A landscape with many peaks, sampled at points; each row gives a point and its height.
From any point a climber takes the steepest step (rise divided by distance) to one of its 3 nearest points. It stops when none of these is higher. Distance is the straight distance between rows; heights are no part of it.
(639) height 339: 14	33	3	29	-19	25	34	40	17	-32
(108) height 523: -31	60	-16	62	-2	56	-19	2	27	-10
(231) height 499: -9	66	-21	49	-4	33	-12	14	5	-15
(200) height 613: 0	-37	6	-48	36	32	-19	-60	21	-17
(107) height 183: 3	71	-24	30	-11	2	-46	6	-23	-24
(31) height 324: 8	38	-6	35	-10	13	21	29	9	-27
(159) height 221: 6	52	-6	21	-21	3	-7	20	-5	-59
(634) height 374: -2	-70	17	-31	14	-3	37	-8	11	22
(374) height 304: 13	20	-5	14	-10	-16	22	30	-15	-1
(340) height 495: 6	-62	26	-48	16	-21	16	-30	16	63
(223) height 357: 5	16	5	9	-20	5	21	25	6	-55
(290) height 541: -9	-34	7	-42	1	-5	-14	-30	1	-45
(91) height 606: 6	-33	14	-3	-10	17	52	32	22	-17
(346) height 254: 4	13	-1	-9	-26	-18	-9	9	-10	-69
(401) height 601: -1	-43	4	-42	37	33	-2	-51	20	-1
(499) height 500: 5	-28	18	-39	-15	-59	-31	-22	-22	4
(642) height 290: -10	67	-23	39	1	-8	-50	3	-21	50
(589) height 595: 19	3	10	-39	-31	-63	-48	0	-41	-5
(280) height 325: -12	-54	14	-36	11	30	20	-23	26	-24
(291) height 54: -6	-80	16	-22	3	54	53	9	46	-2
(464) height 535: 17	-3	7	-22	-23	-55	-26	4	-31	-13
(207) height 658: 2	-72	21	-36	21	-4	39	-10	11	54
(323) height 529: -8	-44	7	-40	2	-15	-10	-31	1	-21
(556) height 150: 16	10	-4	31	-3	18	52	45	11	7
(612) height 574: 7	-35	9	-57	24	-5	-43	-63	0	24
(306) height 404: -7	-66	10	-35	22	31	33	-27	27	5
(561) height 333: 9	6	3	14	-15	4	40	27	4	-32
(61) height 155: 12	47	-11	42	5	-7	-4	20	-12	50
(394) height 147: 17	61	-9	24	-10	-33	-46	15	-38	27
(527) height 593: -1	-29	-3	-53	34	21	-44	-71	4	-12
(275) height 189: 20	14	1	14	0	-19	28	31	-14	25
(167) height 95: -6	45	-22	58	10	23	2	15	-1	45
(99) height 278: 9	35	-16	47	2	20	25	38	0	16
(408) height 586: -1	-36	10	-61	14	-18	-52	-61	-9	2
(172) height 395: -44	35	-20	53	14	23	-33	-11	1	76
(286) height 591: -9	-34	4	-43	16	40	-13	-54	30	-43
(338) height 514: 3	-32	10	-31	-6	-31	6	-3	-9	-10
(360) height 281: 9	50	-12	27	-10	-4	-3	24	-11	-26
(79) height 223: 17	-2	6	12	-7	-5	46	35	-3	-2
(188) height 280: 17	-30	19	-7	-2	-37	35	19	-10	44
(488) height 222: 23	25	4	13	-6	-34	1	24	-23	23
(302) height 498: -19	54	-29	53	3	45	-12	6	6	8
(403) height 331: -3	-53	12	-21	1	-2	34	3	11	-15
(185) height 428: -12	55	-28	49	5	15	-31	9	-12	15
(241) height 412: 14	18	-1	-2	-15	-31	-1	17	-22	-26
(677) height 559: -15	-36	8	-40	-1	11	-1	-33	14	-59
(651) height 648: -42	38	-24	68	6	70	2	12	31	12
(2) height 187: 2	-71	12	-19	8	15	56	16	17	10
(644) height 397: 20	-22	20	-22	-5	-49	18	12	-10	44
(388) height 332: 6	3	3	-15	-16	-30	-9	1	-13	-48
(205) height 371: 0	-19	15	-15	-16	0	31	12	14	-52
(263) height 496: 2	-36	18	-36	-3	-50	-8	-18	-12	22
(548) height 481: 7	-52	24	-46	6	-36	-4	-30	-3	44
(310) height 227: 10	47	-14	37	4	3	3	24	-10	7
(312) height 472: -56	30	-29	64	12	42	-22	-8	16	37
(668) height 518: 0	-35	6	-42	-1	-37	-19	-17	-15	-20
(671) height 284: 21	32	-4	7	-16	-40	-25	21	-31	7
(39) height 445: -9	49	-14	56	2	48	9	26	17	0
(669) height 279: -34	53	-28	44	3	8	-71	-12	-14	41

Where does a climber stop that starts at each point below?
(338) => (200)
(388) => (589)
(2) => (207)
(668) => (200)
(188) => (200)
(642) => (651)
(394) => (241)
(107) => (651)
(669) => (651)
(280) => (200)
(499) => (589)
(172) => (651)
